A landscape with many valleys, sampled at points; each row gives a point and its height.
From any point a ball takes the steepest step (drop divided by distance) to one of its 2 nearest points. It stops when none of these is lower. Distance is the straight distance between rows; heights are no part of it.
<812>: [113 126 117  96 210 117 106 178 169 118 116 121 180  99  74 155 162 113
 121  75 131 144 126 180  58  94 112 118 100 126 131 183 111 122  85 147
 148 132 140 103  88  95 158 149  82  89 132 119 150 127 158 133 122 171
 152 128  73  99  93 171 117  52  78 107]  (h 6.73)
<131>: [148 118 120 155  85 164  92  88 106 166 151 156  84 184 161 135 124 185
 117 186 152 118 121 126 173 116  86 126 132 158 135  99 114 129 146 174
 105 173 133 171  80 110 160 113 159 111 167 133 101 130 131 155 115 112
 129 107 162 144 165 105 115 170 133 129]  (h 3.15)
<31>: [ 97 162 124 183 125 111 185 139 130 167 157 104 166  71 101 111 151  76
  92 144 114 102 119 167 111  92 145 145 149  59 128  92  93  49  79  98
 149 151  65 180 172 148  96 173 149 100  89 119 100 184 119 190 161 167
 100 137 109  85  95 161 124 155 166 110]  (h 6.99)
<779>: [158 126 112 132 144 123 133 131  95 166 134  85 139 174 109  66  83 101
 152 192  92 170 146 122 129 165 109 122 112  99 133 145 195 194 128 142
 128 155 119 115 119 152 111  98 105 176  85 124 114 122 143 171 154 145
 144 116  95 126 119 130 130 133 140  94]  (h 4.55)
<748>: [190 119 152 147 107 127 127 135 122 123 126 125 104 189 113 111 104 120
 135 172 144 131 160 122 160 139 112  73 128 166 139 145 179 162 156 153
 141 175 105 133 112 157 144 109  88 146 155 153 134 173 185 140 161 105
 154 108 184 137 133 165  95 143 109 100]  (h 4.68)
<803>: [124 189 134  91 110 150  76 123 201 111  95 183 128  55 135 167 140 172
  79 149 159 192 131  53 148 167 150 171  65 162 155 112 133 156  69  88
 102 112 187 110  85  83 167 110 130 131 118  91 174  85  92  85 114 129
 178 150 168 150 151 144 115 120  91 148]  (h 1.27)
<1061>: [140 132 111 109 100 158 122  73 112 137 124 162  89 157 166 160 158 184
 148  84 154  53 111  92 154 129 126 152 164 136 129 119 116 154 149  76
  78 111 124 140 133 115 149 118 177 159 132 158 111 115  99 115 121 104
 120 152 166 154 174  70 145 167 181 110]  (h 4.74)
<675>: [ 90 114 107 152 137 156 120 151 119 158 133 138 111 127 200 160 134 158
  57 156 124 155 112 166 125 141  93 130 122  94 126 142 134 117 148 180
 108  95 144 127  94 140 125 124 105 154 110 153 122 133  80 143  80 145
 109 135 117 171 125 136 137 165 143 176]  (h 5.06)
<3>: [133 123 153 174  94 140 122 116 127 159 156 134 109 132 137 114 115 132
 130 189 130 142 118 141 154 105 102 131 115 164 116  71  96  84 124 174
 149 201 132 166 128 112 133 135 159  75 176  82 110 131 150 151 139 125
 145  93 143 116 144 116 102 145  98 138]  (h 3.49)
<10>: [144  67 118 102  96 133  94 126 110 114 108 137  74 175 146 138 130 141
 128  92 114 124 122 140 112 141  99 106 130 160 102 166 131 160 202 170
 112  91 162  72 137 123 115  99  99 130 149 147 105 100 157 110 106 105
 118 120 142 123 125 102 140 113 168 142]  (h 2.84)
<503>: [112 154 113 103 220 124 130 162 114 137 138  91 175 110  95 128 113  89
 185 121 124 131 125 180 134 116 153 135 101  55 138 150 134 138  81  86
 167 149  82 132 126 150 122 154 111 137  86 126 184 143  91 128 156 182
 133 176  59 138 104 135 135  95  90  72]  (h 6.45)
<136>: [ 96 130  93 123 201 109 145 165 109 152 149  79 177 119 105 118 128  96
 131  85  98 118 123 198  75  98 130 137 142  43 121 158 121 107  96 118
 146 118  93 120 138 135 104 166 108 140  90 143 131 147  89 153 125 189
  93 142  55 110  89 132 153  87 145 106]  (h 6.54)
<163>: [163 130 177 116 137 132 139 167 151 108 102 129 101 134 109 144 112 114
 120 145 140 158 163 114 138 160 163  95  91 154 134 128 171 141 135 124
 163 177 125 119 127 145 133 129  75 135 139 119 168 175 184 108 173  99
 157 140 173 157 136 172  93 118  85 149]  (h 4.45)
<64>: [130  91 139 103 174 152 131 177 100 135 129  92  95 159 145 146 104 121
 106 145 100 161 156 168  97 145 146 103  78 116 105 181 159 170 171 159
 158 157 137  77 122 129 133 116  60 151 133 128 146 136 143 113 133 132
 158 152 115 170 133 134 115 122  95 159]  (h 7.49)
<502>: [173 148 113 102 119 101  73  91 151  96 136 137 159 161 107 118  94 132
 177 141 149 176 132 113 172 112 114  99 140 186 134 146 151 183 118 176
 119  84 149 122  77  92 152 132 119 143 139 139 139  76 147  96 127 142
 137 101 107  82 110 136 128  95 106  56]  (h 3.59)
<1038>: [154 113 105  80 108 142  83 136 161 123 111 126 131 142  70  87 148 129
 156  64  88 125 126  97  78 145 125 144 107 160 102 143 114 165 144  92
 131 105 171  66 172  86  95  74 130 101 141  89 120  64 148 118 141 127
 155 120 102 104 114  68 140  75 166 111]  (h 2.65)
<642>: [106 161  99 118 100 142 138 101 152 166 116 156 124 106 128 108 190 173
  81 107 142 148 124  57  94 144 116 181 121 101 152 139 176 162  84  57
  78 108 145 119 102 105 139  90 167 164  69 125  99  95 114 175 115 132
 157 136 142 118 169 105 130 157 178 138]  (h 5.54)
<333>: [142 130 151 115  74 120 123  81 126  94 116 149  98 139 136 105  71 129
 188 142 126 129 114  94 209 153 160 147 138 148 102  79 135 142 155 122
 123 104 143 118 181 156 101  95 167 138 144 121 153  93 119  83 143  93
 117 129 158 147 130  83 136 125 132 111]  (h 2.02)
<278>: [149 131  88 132 152 156  93 170 122 188 132 121 142 157  95  95 115 105
 105 191 114 158 111 161 123 150  76 120 104  86 133 165 156 157 128 164
 120 127 139 123 118 159 100 104  69 163  92 148 135 134 117 188 136 178
 151 121  74 123  82 131 150 140 158  78]  (h 4.73)
<997>: [118 158 138 117  72 142 136  92 175 117  93 177 116  74 121 136 184 168
  87 112 165 128 141  33 116 144 133 170 120 155 147 113 150 131  92  75
  89 107 160 124 124 100 153 108 177 132 115 117 115 105 145 140 125 105
 139 129 187 125 164 124 125 147 156 151]  (h 5.65)
<713>: [122 123 116  83 144 147  76 143 160 108 141 147 146 105 119 178 156 146
 170  56 139  81  94 150 117  95 134 147 120 160 114 123  43 127 141 102
 133 108 147 101 149  72 140 141 160  84 156 116 171  87 113  72 133 147
 134 143  93 122 122  84 133  81 105 114]  (h 4.05)
<33>: [145 134 120 149  84 114 131  41 116 108 132 151 119 163 150 140 145 163
 161 110 172  60 114  84 172  88 123 125 204 167 142 113 102 115 129 112
  84 114  91 194 122 128 165 137 184 126 135 166  80 140 130 134 107  93
  92 113 174 114 167 114 137 168 154  96]  (h 4.93)
<268>: [ 98 103 111 148 105 141 118 124  95 137 128 135  91 131 205 148 132 160
  97  96 119  84  92 170 126 125 114 130 160 107 110 126  97 111 174 163
 101  59 138 128 149 130 105 127 138 139 130 161 104 104  80 114  72 125
  89 125 124 148 123  99 164 158 185 163]  (h 5.25)
<243>: [123 103 148  95 182 150 154 181 123 135 115 111  88 138 130 145 142 125
  93  96 115 129 168 123  63 146 168 113  71 101 117 192 177 173 153 101
 146 208 104  81 136 104 151 100  67 147 125 105 132 160 174 142 142 115
 177 167 140 169 157 134  99 123  86 174]  (h 7.42)
<886>: [122 130  72 139 131 160 114 147 124 203 159 102 142 148 113 116 193 131
  93 110 120  68 103 177  72  98  86 139 138  90 123 134 103 108 111 123
 110 147 115 132 134  97 109 123 123 109 102 123  83 142 105 207 136 176
 134 135  86 109 125  99 139 145 182 105]  (h 5.68)
<443>: [124 119  81 144  97 147 102 120 160 169 129 143 140 138 110 134 219 161
  68  86 153  94 102 132  71 106  65 148 147 120 127 140  98 100 109 129
  86  97 148 146 116  97 134 125 147 115 105 150  71 119 129 184  91 148
 129 115 103  94 123 120 158 138 190 126]  (h 5.56)
<351>: [137 120 113 141  71 142  66  88 161 114 153 166 112 125 149 151 166 190
 120 135 168  93  92 128 140  87  76 139 149 189 116 102  48  92 125 171
 112 110 164 172 117  89 157 143 179  76 158 147 104  90 136 128  73 126
 105  89 123  98 130 102 146 127 133 124]  (h 1.74)
<295>: [124 168 105  64 125 162  71 143 177 147  98 176 131  77 108 129 159 162
  94 117 124 181 120  75  98 176 127 172  58 131 143 149 131 182  99  58
 111  93 180  76 118  82 135  74 131 131 100  96 164  76  85 102 132 138
 183 148 123 147 127 108 139 108 134 124]  (h 1.78)
<738>: [ 67 136 159 167 127  98 216 121 109 126  99 121 121  73 164 130 146 114
  88 108 124 119 141  89 107 135 171 148 149  84 142 125 152  92 114  77
 123 126  89 143 157 164 102 145 147 153  91 136 103 170 112 146 127 101
  95 155 168 127 147 152 132 175 164 179]  (h 1.67)
<822>: [133 137 135 197  99 109 191 127 112 152 125 105 143 126 101  95 129  79
  93 160 103  95 145 125 117 118 134 104 157  86 133 109 135  76 132 109
 158 167  75 167 191 177  86 142 105 120 118 148  95 192 161 189 168 131
 108 113 157 104  98 171 124 181 171 130]  (h 7.07)
<422>: [140 124 147 140 174 144 142 156 110 118 148 133 144 150 121 182 143 108
 140 110 151  42 133 172 140  91 153  75 147 131 147 126  78  95 155 107
 177 197  64 167 128 136 172 174 107 100 171 164 169 208 155 104 156 130
 119 144 145 159 129 158  98 134  78 124]  (h 3.87)
<1060>: [ 82 151 118 148 118  89 179 104  94 126 146  95 143  93 146  93  86  87
 164 128  97 112 107 137 161 125 170 164 171  55 121  87 122  88 112 112
 129  77  99 160 184 173  79 157 190 153  85 128 118 128  56 124 128 140
  65 126 101 115 118 116 160 135 163 117]  (h 2.57)
<53>: [127  79 155 167  91 139 145 122  94 133 111 109  51 175 161 103 118 135
 101 138 110 135 162 114 112 148 127 107 110 151 121 153 158 126 193 171
 117 178 136  99 137 136 104  92 101 102 158 116  84 153 176 149 116  65
 132 116 187 145 152 129 106 164 155 195]  (h 7.26)
<397>: [115 128  98  89 118 154  98 154 159 151 105 145 126 101 100 111 157 142
 108  93  94 148 112 115  84 154 112 173  89 100 108 130 124 157 124  82
 113  85 171  77 161 111  99  85 134 131  96 110 132  77  97 121 131 146
 151 148  95 131 112  88 159 106 171 128]  (h 2.21)
<635>: [144 116  88 128 139 124 129 102  94 157 163 111 120 186 149 124 137 154
 135 109 134  91 113 144 114 111 108 114 166 120 137 169 151 160 163 136
 102 128  94 118  90 108 152 119 127 165 117 165  89 132 120 160 107 141
 130 117 111 125 161 106 137 147 162  92]  (h 5.08)
<96>: [153 103 121 111 179 121 132 171  94 130 107  72 153 152  63  98  62  59
 171 149  74 148 147 177 128 159 132  94  98  74  93 150 149 151 152 139
 181 132 122 105 161 176  79 132  68 161 114 152 165 135 118 122 149 155
 125 140  85 131  74 141 149 106 108  96]  (h 7.52)
<435>: [ 86 141 144 160 127 107 166 103 128 122 114 160 126  74 183 147 134 151
  73 165 164 165 126  97 147 133 128 143 163 109 155 126 157 102  92 145
 101 101 124 168  76 149 162 139 138 170  99 156 114 131  87 136  76 111
 104 118 158 136 145 164 124 157 114 171]  (h 2.75)
<181>: [130 130 150 152 127 158 130 125 105 113 126 156 103 142 161 192 129 152
  95 143 175  69 135 135 177  99 125  79 160 134 151 120  98  87 161 124
 142 162  78 190 108 149 172 165 106 127 168 190 156 207 139 103 113  99
  88 122 196 171 144 169 111 172 103 137]  (h 3.51)
<26>: [154 177 151 118 103 126  99 134 189 104 128 171 167  73  77 151 127 116
 153 155 182 139 115 122 184 120 130 143 118 181 139  72  74  92  78 122
 164 116 141 177 129 127 138 150 139  66 154 110 177 136 146  89 162 137
 138 118 128 119  92 155 113 102  71  87]  (h 6.14)
<941>: [126 127 176 188  77 108 169 101 113 131 146 102 122 114 118  65  79  83
 159 193  83 172 138 129 153 130 138 139 121 159 106  64 124  71 119 167
 161 180 137 156 167 139  91 129 167  77 155  49  97 122 153 156 151 100
 137  90 139  97 119 126  97 132 109 165]  (h 3.80)
<576>: [143 160 144 101 159 135  87 166 160 117 110 168 150  91 104 187 129 130
 120 160 185 140 114 160 178 124 122 111 108 145 153 112 102 118 109 129
 160 122 137 148 103 145 151 153  89 111 155 149 204 158 125  80 139 145
 141 144 127 158 104 165 115 113  74  92]  (h 6.25)
<711>: [167 111 122 105  77 107  85  86 149  99 126 148 124 169 122 115 112 143
 173 121 128 139 122 105 160 121  98 119 145 187 113 123 122 166 162 165
 109  77 164 102 132 112 120 100 136 125 146 141 117  67 161 113 113 121
 124  96 121  93 112 100 141 100 153  96]  (h 3.27)
<120>: [ 71  98 133 138 189 120 140 144  94 103 151 106 131 119 209 165 109 137
 102 115 117 180 126 167 103  90 138 103 130 125 129 163 125 117 134 184
 133 134 124 105  58  91 170 163 113 147 139 131 135 122  93 100  58 131
 108 131 111 147 162 146 118 116  82 199]  (h 5.71)
<139>: [137 137  98  84 137 142 122 129 162 119 110 173 150 144 112 184 201 155
 127  50 161  38 119  98 124 108 124 154 156 125 136 146  97 155 120  49
 102  90 114 126 143 127 140 124 139 145 110 160 135 145 112 106 137 121
 128 173 139 149 136  97 152 138 162  91]  (h 4.53)
<972>: [ 82  97 159 138 153 105 153 141 100  96 138  94 122 100 168 151 120 120
 125  81 101 111 126 164  95  94 141 106 151 141 112 133  87  80 150 158
 135 127 124 115 139 107 129 160 127  98 153 122 117 126 123  97  84 109
  93 118 113 130 137 134 136 109 108 192]  (h 5.61)
<1070>: [120  91  87 122 139 142 132 132 104 154 124 119 103 187 158 120 168 153
  75  89 121 121 130 134  50 123  95 125 142 131 141 208 167 173 170 158
  84 129 128  94  90 101 143  99  98 149 118 155  70 126 141 182  88 130
 145 117 125 119 155 119 137 141 168 150]  (h 5.24)
<65>: [101 118 152 115 123 124 121 151 137 118 108 117 129  87 113 124  80 100
 122 164  88 180 108 156 143 158 135 152 100 109  94  82 107  95 116 140
 149  83 186 118 183 163  73 138 124 114 123  98 149  88  86  86 127 138
 105 140  92 143  87 118 146 100 121 149]  (h 3.18)
<981>: [141 185 115  91 122 133  67 114 176 117 139 142 147  92 131 128 106 150
 129 170 144 211 124  89 161 152 131 142  74 179 150 116 139 173  74 151
 114 124 194 109  55  72 158 115 126 103 137  72 159  64 114  91 125 144
 184 121 133 124 140 129  97  99  78 116]  (h 1.77)
<534>: [ 74 148 124 132 122 119 139 128 127 137 143 106 154  60 123  87  96  94
 144 141  81 168  93 150 138 136 146 191 122  79 109  63 110  89  85 110
 135  83 161 136 186 138  73 143 197 118  79  85 133  77  62 124 119 162
  96 136  73 111  90 100 158 106 155 137]  (h 2.96)
<338>: [150 133 139 116  94 133 115 144 179 118 102 158 121 112  89 128 177 137
  92 115 153 144 155  84  98 139 114 136 107 168 134 132 141 140 116 115
 117 126 153 122 133 117 131 104 112 109 137 131 125 130 187 141 147 116
 163 121 165 117 128 148 121 116 128 133]  (h 5.77)
<672>: [129 110  99  89 142 154  93 137 118 155 161 128 132 152 141 137 120 139
 187 102 111  87  88 188 138 106 120 134 129 118 100 113  74 150 161 137
 136 104 132  97 145  91 118 130 153 124 138 121 150  80  80  95 127 166
 115 144  62 142 119  59 145 103 146  84]  (h 3.77)
<877>: [113 111 119 166 105 135 138 151 105 185 166  85 118 134 127  96 145 118
 119 128  88 104 120 175  89 103 109 139 122 108 104  92  90  84 134 153
 132 173 133 129 164 105  94 133 148  82 139  89  78 134 131 173 148 151
 128 112  97 103 119 103 124 132 165 148]  (h 5.80)
<115>: [165 144 144 120 117 148  94 156 203  99 108 161 133  89  92 161 178 151
  90 108 183 136 162  93  95 131 123 115  82 196 143 103  98 103 100 150
 136 160 159 126  91  77 150 138 101  57 184  88 145 131 206 113 140 126
 172 108 162 103 134 161  85  90  74 156]  (h 5.91)
<792>: [113 139 154 174 105 118 132  95 120 105 135 174 117  99 172 168 124 154
  95 170 178 109 119 111 189 108 129 124 170 141 142  91 105  77 123 148
 123 136 108 206  98 151 170 158 143 131 139 170 125 156 105 119  95  98
  94 115 183 149 153 162 124 174  96 153]  (h 3.16)
<293>: [132 103 174 140 158 148 155 168 119 108 117 121  89 137 128 166 133 117
 114 102 149  74 160 132 111 130 172  84 111 135 127 139 116 100 174  89
 158 204  78 131 156 142 140 147  78 116 167 136 159 209 184 111 156 100
 127 147 181 175 142 157  96 148  90 167]  (h 4.17)
<984>: [ 99 160 141 165 165 129 159 160 135 145 162 129 172  70 117 152 158 100
 103 140 140  86 124 180 125  80 136 124 150  85 149 104  75  47  80  97
 168 163  65 191 134 141 141 185 130 103 113 131 145 196 111 148 142 166
 110 139 112 117 104 189 114 137 100 129]  (h 6.91)
<221>: [110 132 105 130 152 118 156 121 142 145 122 126 154 114 116 133 191 134
  81  72 140 105 124 103  60 118 112 143 155  92 159 171 160 135  98  85
  88 112 107 129 112 120 136 118 129 159  84 144  88 141 130 182 110 132
 124 137 122 107 145 137 140 132 165 126]  (h 5.41)
<893>: [169 133 128 113 163  64 120 107 127  75 125 103 193 152  89  94  71  83
 188 139 128 198 163 127 145 123 133  84 136 158 141 156 164 160 102 173
 146 101 131 120  63 129 144 166  99 150 129 128 143 106 168  91 135 140
 127  89 107  76 105 170 117  74  71  84]  (h 3.86)
<145>: [130 136 119 148 115 141 134 136 114 155 110 161 100 141 153 127 101 133
  74 201 125 148 140 112 165 179 122 121 122  85 145 141 186 148 137 137
 121 107 130 143 127 206 111 102  96 194  97 162 141 152 106 150 127 123
 124 134 163 169 104 150 146 184 153 130]  (h 5.26)
<1004>: [136 110 133 119 116  91 131  83  87  86 140  85 145 153 116  94  65  94
 238 112  85 120 112 145 161 116 144 127 165 139 100  92 103 118 154 158
 148  94 122 129 174 137  96 137 185 123 146 112 134  92 113  92 131 126
  92 106  83 102 113  94 150 103 122 102]  (h 2.98)
<1052>: [177 121 112 137 127 138 131 129 110 146 146 126 128 200 109 127 126 119
 140 139 136  73 132 151 143 123 110  85 151 124 137 153 129 138 164 135
 137 153  77 143 138 157 137 126  90 143 144 184 124 177 149 157 158 136
 132 119 132 131 119 141 130 150 146  80]  (h 4.89)
<401>: [159  96 149 172  97 115 168 129 105 137 117  91 114 162  94  76 110  87
 134 141  92 122 159 129 107 153 126  93 127 128 110 120 160 110 164 144
 145 167 113 118 176 161  83 104  95 103 146 130  90 159 194 165 167 102
 123 111 158 114 118 147 115 148 153 153]  (h 7.17)
<92>: [131 136 144 127 133  77 145  93 107  64 127 128 160 123 143 139  77 115
 183 136 147 136 126 129 196 102 139  87 188 142 145 125 128 107 136 155
 147  81 104 156 111 163 160 164 139 148 141 157 150 126 112  78 109 111
  72 106 136 109 120 160 137 115  95 111]  (h 2.01)
<334>: [154 115 131  77 106 130 103 115 138  86 103 133 100 152 126 107  98 138
 179  97 104 138 147  87 147 163 164 140 101 162  90 122 139 187 165 100
 125 109 159  60 170 112 108  78 143 137 156 104 163  75 132  70 161  94
 144 136 142 135 134  77 136  95 139 123]  (h 2.55)
<1077>: [ 90 120 147 129 127  88 177 111 128  84  76 143 122  86 157 133 148 138
  82  92 136 160 146  76  99 158 145 144 156 116 151 150 179 124 122 104
  94  64 126 108 124 159 124 122 137 180 100 155 103 123 121 120  81  92
  92 136 164 130 139 156 145 129 154 189]  (h 2.26)
<509>: [113 119 176 188 100  86 196  85  96 108 118  94 113 123 158  72  90 104
 135 163  96 193 158  81 120 140 161 132 124 164 127  99 173 104 115 140
 123 180 125 130 124 128 126 119 152 103 144  62  78 126 153 148 123  70
 129 102 176 109 168 137  91 150 105 202]  (h 4.08)
<854>: [131 153 120 107 134 199  72 143 111 177 164 159  96 133 170 167 114 187
 132 189 146 129 107 157 189 138 123 134  69 126 131 114 115 161 130 135
 117 178 154 132  91  91 179 124 154 120 149 113 180 113  88 111 126 154
 172 155 118 195 167  85 111 150  97 122]  (h 2.44)
<363>: [112 146 112 127  76 175  61 113 160 158 163 165 121  93 138 136 150 184
 127 164 136 121  86 136 139 108  88 168 103 161 113  70  66 101 107 156
 118 127 192 148 118  78 144 128 193  61 149  92 135  70 100 127 107 153
 138 104  98 119 135  83 135 120 126 128]  (h 1.55)
<241>: [127  82 153 119 126 152 147 153 133 128 107 125  65 138 142 142 157 131
 109  86 125 117 162 118  74 142 146 114  89 146 113 151 138 145 180 116
 128 176 144  81 146  96 137 104  99 102 166  99 111 132 191 125 138  97
 159 144 173 147 167 111  97 128 124 189]  (h 7.34)
<813>: [107 110  94  97 179 128 109 173 155 150 122 112 174 126  80 123 156 108
 128  70 110 122 103 191  66 100  99 146 125  97 119 163 106 124 105 128
 126 106 144 102 135 106 122 131 106 103 103 132 132 111 127 142 123 176
 135 129  54 105  88 119 153  70 141  89]  (h 6.63)
<97>: [183 133 128 146  75 133 158  80 134 131 128 126 122 180  78 123 156 119
 166  87 139  38 142  83 136 123 133 129 168 163 120 101 117 122 134  65
 110 162  92 149 176 138 127 119 157 107 144 130  85 163 176 150 178  97
 140 132 181 118 151 101 129 159 176  86]  (h 7.23)
<641>: [165 150 137 123 122  94 153  97 116 117 126  93 136 149  88  49  72  92
 186 169 112 192 164  74 150 170 150 133 117 137 127 123 203 187  96 116
 121 140 135 119 118 145 111 108 145 160 114 101 129 113 155 142 166 112
 162 110 146 107 137 129 103 116 117  95]  (h 4.35)
<220>: [156 152 168 122 114 105 115 148 205  65 116 141 159  63  81 159 141 112
 142  99 156 136 153 115 134 124 152 129 121 188 130  82  83  90  94 131
 163 123 156 135 138 113 122 153 120  54 178  93 166 125 200  73 147 108
 130 111 157  91 100 158  95  82  62 145]  (h 6.03)
<485>: [145 117 117 137 117 141 163 122 109 158 125 105 114 162 108 105 147 116
 149  92 106  69 137 110  98 140 139 142 131 107 107 114 140 143 144  69
 121 158 101 111 189 132  95 100 139 127 121 116 101 141 146 157 170 115
 147 147 135 125 143  88 131 149 183 109]  (h 7.31)
<231>: [117  89 140 113 108 145 100 162 153 124  95 150 106 116 126 133 101 123
  73 157 100 203 120 153 136 184 104 129  81 127 103 124 134 122 145 174
 132  63 220  93 152 166  88 104  86 133 131 125 150  84 104  91 102 134
 129 144 115 151  87 134 155 100 138 174]  (h 2.76)
<529>: [128 113 119 126 161 131 158 152  83 158 149  55 142 144  97  72  88  74
 181 126  71 124 134 172 101 135 158 130 101  69  99 118 141 133 125 115
 166 180  92 115 177 144  79 133 122 132 109 110 134 135 119 156 162 165
 135 146  67 130 110 107 123 119 129 119]  (h 7.45)
<135>: [ 91 133  71 139 164 146 106 154 116 192 159 132 151 146 166 116 138 138
  76 157 124 157  91 173 117 127  91 147 128  63 148 149 148 138 113 174
 107  98 132 124  82 135 122 122 111 165  78 142 121 108  70 171  92 183
 122 140  65 140 102 128 153 138 157 122]  (h 4.90)
<155>: [150 137 131 134 116  98 129  75 103 113 157 116 163 168 123  91  78 102
 212 156 138 125 113 140 197 103 124 100 175 146 131 100 123 130 141 157
 138 106  96 162 118 146 141 134 166 138 140 139 129 112 117 124 132 139
  99  97 102 110 116 123 134 118 106  64]  (h 2.54)
<669>: [160 139 148 142 149  65 172  91 112  85 129  84 160 141 105  72  89  85
 192 120 123 178 166  87 113 123 148 104 150 161 145 133 180 145  98 144
 130 141 106 125  68 119 142 141 144 136 140 105 107 114 174 131 146 103
 134  91 140  79 151 149  92  98  81 124]  (h 4.13)
<482>: [ 92 138 183 181  67  67 189  73 140  81 112 126 126  58 144  93 117 105
 118 154 118 174 145  70 112 130 156 152 151 169 127  81 133  66  96 133
 117 132 140 166 156 126 119 142 182  89 130  66  70 111 161 139 107  71
 106  99 180  69 146 148 103 136 119 199]  (h 4.32)
<802>: [124 142 129 119 147 157 143 153 106 170 130 101 115 134 125 102 115 114
 150 144 105 115 128 129 126 164 155 144  82  72 116 112 165 164 131  71
 148 173 101 113 171 152  90 100 116 159 105 113 150 149 118 140 187 140
 154 181 109 166 128  90 126 153 131 105]  (h 7.38)
<440>: [129 131 133 110 151 105 117 130 105 102 125 148 123 149 169 152  83 134
 110 194 128 193 137 128 193 167 133  97 138 109 145 175 186 175 143 162
 121  85 137 126  82 176 152 133  90 217 104 173 163 132  87 101 103 126
 126 133 136 168 127 171 138 142 112 123]  (h 5.43)
<628>: [144  81 130 135  73 144  81  92 135 100 127 150  70 156 167 158 160 188
 133  98 145  85 112 125 117 107  93 115 136 203 106 123  80 113 178 175
  95 104 175 116 137 101 129 117 150  89 177 142  98  91 165 108  86  87
 114 109 156 125 151  96 146 127 167 156]  (h 2.32)
<342>: [147 140 117 124 153 161 112 185 130 160 114 144 103 140 139 146 138 132
  56 189 145 124 153 131 115 161 118 107  89  83 149 177 174 158 148 115
 148 161 125 145 135 186 117 113  49 191  85 164 165 192 140 180 155 146
 170 157 134 175 106 167 130 179 126 102]  (h 5.42)
<701>: [115 128 122 104 122 103 142 103 113  83 128 117 146 136 130 134 108 112
 209  72 110  65 102 129 160 116 162 147 179 126 106 101  91 123 154  95
 132  60 110 119 184 144  98 144 191 138 127 127 138 102  88  77 122 113
  81 139  93 121 117  78 164 110 159 109]  (h 3.36)
<284>: [160 136 145 187  96  98 196  96 102 127 122 114 136 163 101 101 137 100
 142 105 131  50 157  88 128 120 149  95 178 139 138 125 134  91 145  79
 134 167  57 165 173 176 115 136 126 122 143 151  72 206 181 163 177  86
 112 120 194 108 132 161 112 172 159 116]  (h 7.16)
<895>: [148  91 131  95 152 103 124 159 129 102  81 112 134 139  75 105  91  95
 131 117 101 185 158 123 111 176 135 126  98 110  99 160 164 167 143 124
 139  90 153  78 146 162  94 105  84 166 115 137 145 112 141  99 143 116
 126 137 115 119  97 126 152  86 119 121]  (h 7.61)
<533>: [141 116 131 118 115 131  93 140 159 130 126 142 117 120 126 110 108 139
 100 182 118 222 134 128 145 165  96 135  79 160 128 128 146 149 108 183
 124 117 207  98  90 114 124 106 102 111 141  86 135  84 127 116 125 133
 163 117 121 128 117 132 122 102 103 143]  (h 2.25)
<496>: [113 177 142  98 185 137 132 158 129 126 136 139 156  81 131 162 118 120
 160 145 157 134 107 153 170 122 154 146 108 100 144 117 120 126  92  89
 160 139 106 141 107 147 151 157 127 144 110 117 200 154  88  90 149 156
 138 168 111 173 133 144 119 120  64 104]  (h 6.35)
<347>: [110 147 126 127 180 111 132 165 166 128 123 146 193  86  81 166 186 121
  99 106 149 103 119 160 100  88 107 123 145 116 154 149 106  89  86 117
 148 123  99 160  98 139 153 169 104 106 124 158 141 167 134 143 127 161
 125 116  98 105  96 188 125 102 108 106]  (h 6.82)
<647>: [ 80 115 115 150 140 101 158 129  88 122 135  93 119 107 176 130 131 125
 126  58  98  63 110 159  76  95 146 137 187 106 113 149  76  76 159 141
 105  83 110 121 174 122  99 161 141 112 122 145  69 138  96 123  76 109
  68 122 110 107 121 124 161 135 178 165]  (h 5.44)
<598>: [113 116 105 150 148 112 160 130 108 134 132 110 129 155 156 120 158 139
  75 135 138 157 151 110  64 113  99 101 151 138 169 204 183 149 122 161
  98 143 101 121  47 112 167 120 101 164  99 149  74 159 145 201  91 113
 136  98 150 108 161 168 115 146 132 148]  (h 5.39)
<727>: [124 132 168 108 125  89 159 106 125  47 100 138 127 106 133 145  79 116
 181 117 139 135 134  94 188 143 180 123 157 139 130 100 145 129 135 111
 141  81 125 130 153 160 121 146 149 155 142 134 165 118 121  47 128  93
  94 135 155 139 126 136 122 109  97 145]  (h 1.30)
<87>: [ 91 113 142 146 182 118 160 131  92 105 146 114 118 136 202 149 134 146
  73 129 142 168 143 121  95 112 131  94 141 152 159 192 159 141 134 160
 123 179  97 125  24  97 196 137  96 163 130 147 108 160 139 142  69 106
 129 118 156 140 183 183  99 149  77 191]  (h 5.55)
<926>: [153 131  86  61 155 140  90 140 180 124 123 163 184 153  73 162 175 129
 181  51 139  54 104 133 135 103 134 143 140 141 133 151  63 170 121  54
 135 100 112 111 158  98 132 128 136  97 120 136 164 130 111  82 153 145
 148 163  90 128  96  82 155  93 136  48]  (h 4.30)
<890>: [ 77 136 142 144 161 106 198 130  89 126 129  85 136  79 157 109 100 102
 132 113 104 150 134 111 114 143 183 163 135  40 125 121 164 106  95  88
 133  98  96 127 152 166  83 152 155 175  78 129 124 134  65 129 135 136
  79 158 111 139 136 135 138 143 145 159]  (h 2.17)
<137>: [115 143 126 127 128 189  61 160 144 183 156 148 108 111 143 162 146 169
 102 186 151 127  89 179 156 119  85 150  78 134 126  89  76 101 117 157
 138 163 171 144 102  95 146 136 143  77 151 101 160 118  89 121 129 171
 153 135  97 154 133 112 121 147  98 128]  (h 2.04)
<915>: [156 144 115 119 100 179  62  73 102 158 175 158  92 180 165 148 118 190
 171 185 160 119 115 120 208 103 113 127 132 155 143 113 122 182 133 160
  95 166 132 158  52  75 200 121 186 136 157 131 139 103 104 132 128 139
 149 118 133 156 180  78 116 159 117  84]  (h 2.83)

Where does a ball stop that starts at each point below?
<347> | <221>
<598> | <738>
<33> | <738>
<26> | <221>
<647> | <363>
<342> | <363>
<877> | <363>
<482> | <363>

Call two points neighbours if one is among the 2 nearest of the other. Go from one point of each pair to the other, from neighbour to neighbour, staying as low as possible. Name the highest point that can't be avoided.
<221> / <727> | <877>
<738> / <803> | <65>
<727> / <803> | <1038>
<145> / <363> | <342>
